Points on a hilly landscape, in no order, each with its height.
From any point a ball takes the steepest step (drop divided by distance) to one of its 2 nearest points. It stops when none of these is lower. Distance is the straight distance between rows; heights are no part of it.
k_97: [-11  13  32  -8   9 -33  61  59 -27  14  31 -19  17  -8 -24  -1   8  47
   4 -32]  h=3.46
k_438: [-14  -9  17  32 -15  52  26 -12  16 -19 -39  -9 -23   0  27   1 -50  -2
   3  32]  h=1.79
k_178: [-26  -1  23 -16 -22  10   9  -6  -2  31  17 -41   2  14 -13   9  15   9
  17   6]  h=3.18
k_778: [ -1  19  14  42  36  18  28  36 -18  12  18 -27  -1   3  -4  33  -3 -14
  -5  20]  h=3.56
k_809: [ 18  13  12  24  45 -10  11  21   0  22 -25   1 -11 -19   4  -8   5  -8
   9   7]  h=5.72
k_207: [-25   8  14  -1 -11  27   7  -3  26  27 -26  26 -17  12  44  -3  20   7
  28  28]  h=2.29
k_407: [ -9  -8   3 -11  21  17 -29  25  16  35  26  -1  39  -3  10  -9  22  12
  10 -26]  h=4.14
k_914: [ 14  19   2 -22   1  -9  37 -29 -39 -13  26  22  42  -2 -30  12  32  26
  45  -2]  h=2.21
k_422: [  2  17  -4  43  13 -33  40  16 -52  -2  -7  -2  28 -16 -21   9   7   8
   4 -22]  h=4.97
k_322: [-40  -5 -31  26 -36  -5 -24  10   4  17  18  19  12 -14  15 -29 -48  -4
 -15 -21]  h=1.14
k_65: [-31  -7   5  28  29 -20 -11 -17 -19  32  28 -39   0  16 -18   6  37 -14
  -2 -30]  h=2.58
k_977: [ 26  -2   4 -19  23 -13  18  -4  -4   4  25   0  36 -28  -6 -25   6  10
  17 -48]  h=3.62
k_343: [-17 -18 -19   4   7   3 -51  22  33  14 -31  23 -25  15  -8 -11 -34 -26
 -19  19]  h=7.11
k_612: [ 10   6 -20  27 -12  11   5   0   7   4 -25  28  12 -33  -7 -35 -21  12
   8  15]  h=5.25
k_59: [ 30  -5  16 -34  41  -6   1 -14  29   6  16  -1   7 -11  17 -27  39  -3
   8 -27]  h=3.81
k_972: [ 19 -40 -25 -17 -58  19  21   2  11 -38 -26 -21 -14  26 -15  29  16  -1
  -7 -23]  h=4.95
k_616: [ 44 -12 -44 -21 -28   2  20 -13  22 -34  -9 -19 -35  30 -23   3  27 -25
 -16 -18]  h=4.85
k_536: [-38  24  25  14   2 -22 -21   0 -27  25 -21  11  -3  -5  25  11 -24   5
  15  32]  h=1.59
k_818: [ 17  -1  23   8  11 -36  33   8 -16   7   9 -42 -29 -27 -39 -17   1   4
 -14  -8]  h=2.15
k_212: [  5   8  38   7  41 -11  26  36 -33   4  17 -25  14   1 -29  33  22  17
  -2   8]  h=3.45
k_236: [ 31   8   3   6  34 -12  -9  37 -41  -9  43  -9  27 -21 -21  35 -31  -5
  -9  -7]  h=4.61
k_703: [-19  21  35   9  10  23  32   4  15  37 -27 -18  -2   2  21  -6   9   8
  29  26]  h=1.78
k_574: [ -1  13  32  -8  -8   0  55  56 -18  10  -1 -11  12  -1 -21  22  18  41
   9  14]  h=3.39
k_463: [-27 -21   1   3  -3  43 -43 -33  47 -10 -17  21 -10  21   9 -22  -6  -1
 -16  29]  h=4.67
k_946: [ 24  13  -4 -31  26  14  -3 -42 -13 -21  34  13  40  17 -21  12  51  10
  25  -4]  h=2.28
k_98: [ 11  38  26  25  49 -16  10  40 -44  -8  31  -7  14 -42   9  -5 -30  44
 -18  -4]  h=4.20
k_490: [ 31  11 -58 -35 -22 -19  -5 -27   5 -10  24   3 -30  20 -14 -14  18 -22
   9 -23]  h=5.02
k_486: [-11 -12   8  19  21   4 -40  20  31  18 -78   4 -13  13   4  -6  -8 -14
  -9  25]  h=7.54
k_426: [-38  13 -34  42  -1 -13 -22  42 -17  32  15  38  13  -8   0  -9 -59 -11
   1  -7]  h=1.83
k_395: [-31   2 -26   6  12  15 -34  23  13  24  31  67   7  13  24   3 -13 -16
  12   8]  h=2.45
k_29: [ -5   2 -36  27  40  -1 -34  30 -15  29  34  52  15  -7   2   3 -30 -11
  22 -30]  h=2.18
k_124: [  0 -10  -7 -36 -32  21 -13  -6  38  12 -16  18 -16   6  24 -16  21  14
  16   7]  h=2.77
k_190: [ 32  -9  -6 -13  -2 -13  41 -21   0 -54 -32  -9   3  37 -31  30  46 -17
 -13  -3]  h=4.75
k_731: [ 26  -9  12  10  -1 -28  28  -1  -2 -20  -6 -42 -26 -21  -6   1 -18 -31
 -36 -13]  h=2.40
k_572: [ -9   1 -54 -15 -39 -19 -29 -27   9  18  17   5 -11   9  -6 -18 -10 -21
  10 -24]  h=5.34
k_114: [-27  -8  -1  30 -20 -18   7  -9 -27   5  14 -41   0  10 -15  18  14 -14
 -25 -15]  h=2.37
k_354: [  5   0  10  26 -17   2  30  31  -2  17  -1 -33 -29 -29 -15 -21  -6  25
 -20   3]  h=1.82
k_113: [ 14  35  19  11  20 -22  15  60 -15   6 -14   4   7 -44  26 -25 -34  39
 -11  -1]  h=4.47
k_632: [  4 -33   3 -33 -49  46 -16  -7  21 -15 -19  -8 -18  10   2   5   8  41
   9  15]  h=3.19
k_374: [  6  -1   6  18  19 -32  34  -7 -22 -18 -19 -14  40   3 -19   7  30 -12
  -7 -32]  h=4.90
k_811: [-38   6  12  23   2  -5 -33 -15  -7  15  -3  -3 -33  11   8  14 -28 -20
 -11  35]  h=0.68
k_489: [ 10  -2  29 -26  10 -30  55   9  -6   1  19  -4  20 -12 -21 -13  30  22
  13 -32]  h=3.53
k_505: [ 12 -14   1  -6 -16  29  18 -29  23 -22 -30 -26  47  10 -10  -6  23  -3
   1 -11]  h=5.20
k_782: [-36 -15 -18 -17 -37  35 -28  11  35  13  22  48 -13  12  25  -9 -33  -5
   1  16]  h=2.83
k_789: [  5 -35   8   2 -32  31  27  11  20 -28 -17 -40  12  12   8  20   7  -7
 -23 -19]  h=5.06
k_659: [ 30   5   0  -5  19 -25  33  25 -51 -23  37   1  46 -10 -37  37  -5   2
   7 -25]  h=4.66
k_130: [ 27   3  22 -56  25 -25 -12 -18  11 -12  22   0 -20  12   7   2  55   7
  -6  -1]  h=4.02
k_156: [-16 -23  -3 -10  -6  15 -77 -16  22 -13   8   9   0  13  -4 -10  -6   7
 -37  20]  h=4.12
k_481: [-30   3  14  -5  11  -3 -15 -26   7  30  15 -29   5  22  10   8  19 -26
  13  -7]  h=2.88
k_216: [-16  -8 -16  31 -18  45   4  -9  14  -2 -29   0 -29  24   4  25 -32 -28
   6  39]  h=2.08
k_599: [  7 -13  17 -14 -20  16 -14 -17   8 -29  15   9  15 -15  24  -7  24  24
 -27   2]  h=2.61
k_405: [ -4   6  27  13  44 -25   4  11  -6  10  31 -34   0 -10  30   5 -10 -31
 -24 -26]  h=3.32
k_435: [-23  -2  26 -13   4   0  20  11  12  23  19 -23  42   4  26 -10  28   7
   5 -40]  h=3.96
k_170: [  5  -1  -2 -14 -36 -34  -7   8   3   8 -18  15  -8 -37  25 -32 -25  12
  -5 -19]  h=3.84
k_961: [ -2 -21  -9 -16 -37  19 -45 -22  10 -10  -8 -13 -21   4 -19  -1 -21  17
  -9  25]  h=3.61
k_677: [-22   8  29   5  52  -5   7  -8   5  29  29 -25  22  -3  38 -19   6 -13
  13 -48]  h=3.69
k_654: [  9   2   6 -19   9  -2 -18 -38  -9 -13  30  13  30 -13 -11 -18  50  37
   1 -10]  h=2.39
k_136: [ 30   5 -17 -10  -6 -18   5  15 -35 -24   6   5  21   7 -42  47  16  -4
  -1   6]  h=4.69
k_868: [ -4   9  13  -9 -27   5  54  12 -14   9  13  -7 -14   7 -11  20  20  10
  20  15]  h=3.33
k_95: [-34  17  -2  -6 -25 -20 -13  -2 -29  35 -25  10  14  16   3  21  17  12
  36  14]  h=1.95
k_621: [ 10  -7  13   0  -6 -23  20 -34 -11 -45 -39 -25  15  19   2  27  17 -31
 -21  -9]  h=4.82
k_32: [-24   5 -43 -22 -30  -4 -41 -45  23   6   2  42 -17  21  14 -28 -19 -19
  14   6]  h=5.83
k_377: [-22 -32   4 -36 -32  47 -28  -5  37 -30   5  32 -21  16  46  13 -55  -6
  -5  22]  h=2.11
k_503: [ 26 -19  12 -45 -21  -3   6   8   2 -22  32 -27 -26   5 -25  21  19   8
 -23   4]  h=4.42
k_871: [-14 -13   8  24 -43  -2  29   9 -17 -12  30 -37 -24 -13  -1   5 -10  13
 -35 -12]  h=2.16
k_191: [-15 -28 -41  -7 -32   5 -52  -5  34  -6 -57  15 -31  35   9  -6 -14 -17
  -6  -4]  h=6.66
k_860: [ 13  29   5  35  15   2  10   8 -34 -30  27  15  36 -34  13   2 -32  17
 -21  12]  h=3.99
k_419: [ -8  11  -1  13  -5 -23  -4  44   2  26 -22  28  14 -35  31 -39  -6  35
  -2 -21]  h=4.21
k_353: [ -4  17  -7 -28 -33  -2  -5 -24 -27   2  -8   9  35   5 -14  14  12  20
  39  16]  h=2.12
k_714: [ 37  15 -15  18  -2  15  23  16 -18   0   4  26  13 -43 -29 -14  -6  29
  15  22]  h=5.11
k_203: [ 16  14 -11  41  43  -5   2   0  11  15 -32  44  -7 -34   3 -45  -5   0
  14   7]  h=5.49
k_982: [ -6   7  25  37  -4  31  41  -4  18  -1 -38 -23 -12 -13  25 -25  -6  11
  -6  18]  h=1.03
k_444: [-27 -38   5   3 -36  27 -14 -12   8 -40 -15   1 -44  -1  42  16 -80  -4
  -2   8]  h=2.85
k_845: [-22   9 -28  22   4  25 -19 -33   8  15  13   3 -39  33 -16  14 -17 -42
   6  43]  h=1.55
k_140: [ 22  -2  30   1  27 -27  -2   5  11  -8   5  -9 -33 -28  32 -15   0 -14
 -36  -6]  h=2.84
k_959: [-15   3 -17  21  36  39 -34 -12  24  27 -10  16  21  24 -27  -7   6 -13
  21  25]  h=5.37
k_454: [  5   6  12  30  15  -6  14  -9 -34 -28  49 -10  18 -17  -2  18  11   2
 -32  -1]  h=3.85
k_385: [ 32  -2 -18 -29 -23   6  25 -15 -19 -44  -8 -14  33  32 -52  39  19  -5
   5  11]  h=4.71
k_270: [-34  -2 -16  11  39  40 -46 -39  37   1  -8  42  -1  36 -24 -36  -8 -20
  -1  45]  h=5.14
k_176: [ 10   7 -11 -31  10 -26  -2  -3  21  16 -22   3 -12  24  29  11  23 -43
  17 -19]  h=6.71
k_512: [ 33  -4  22 -27  23 -17 -30  19 -18  -9  28 -23  -2 -11 -24  29   2  -1
 -24  15]  h=4.52
k_592: [ 38  18 -15 -43  29 -29 -11  -1  -3   4 -16  30  11   3   7   5  26 -10
  36 -16]  h=6.83
k_516: [-12  10 -16 -26  10 -12 -26 -28  31  23   4  20  -8  15  35 -14 -15 -43
  20 -10]  h=6.39
k_487: [ 35  16 -20  45  28 -11  47  26 -33   7   5  11   4 -40 -29 -13  -5  10
  13 -20]  h=5.03
k_935: [ 12 -20   5   1  -7  -1 -14   9  33   2 -84   0 -49   1  19  -8  -2  -4
  -3   9]  h=7.93
k_846: [-11 -16   6  -4 -42   4 -13   1   6 -17 -31  15 -19 -17  38  -6 -49  17
  -4   4]  h=3.38
k_109: [ 27   4  15 -42  -4  -6  -7 -40   4 -19  17 -22 -25  -3 -11  -4   6  -2
  -6  17]  h=4.25
k_103: [  3   7  -2  32  33  22 -11  -5  -8   1  38   0   0  -4  -8  15   0 -12
 -11  21]  h=3.71
k_571: [  0  -4 -49 -11 -43  -7 -38 -44  12 -22 -38  19 -44  31   9 -18   8  -3
   2   2]  h=6.30

Where does a ball stop that starts at each point below?
k_270 -> k_982
k_486 -> k_616
k_203 -> k_354
k_935 -> k_616
k_236 -> k_354
k_592 -> k_354
k_599 -> k_811
k_860 -> k_354
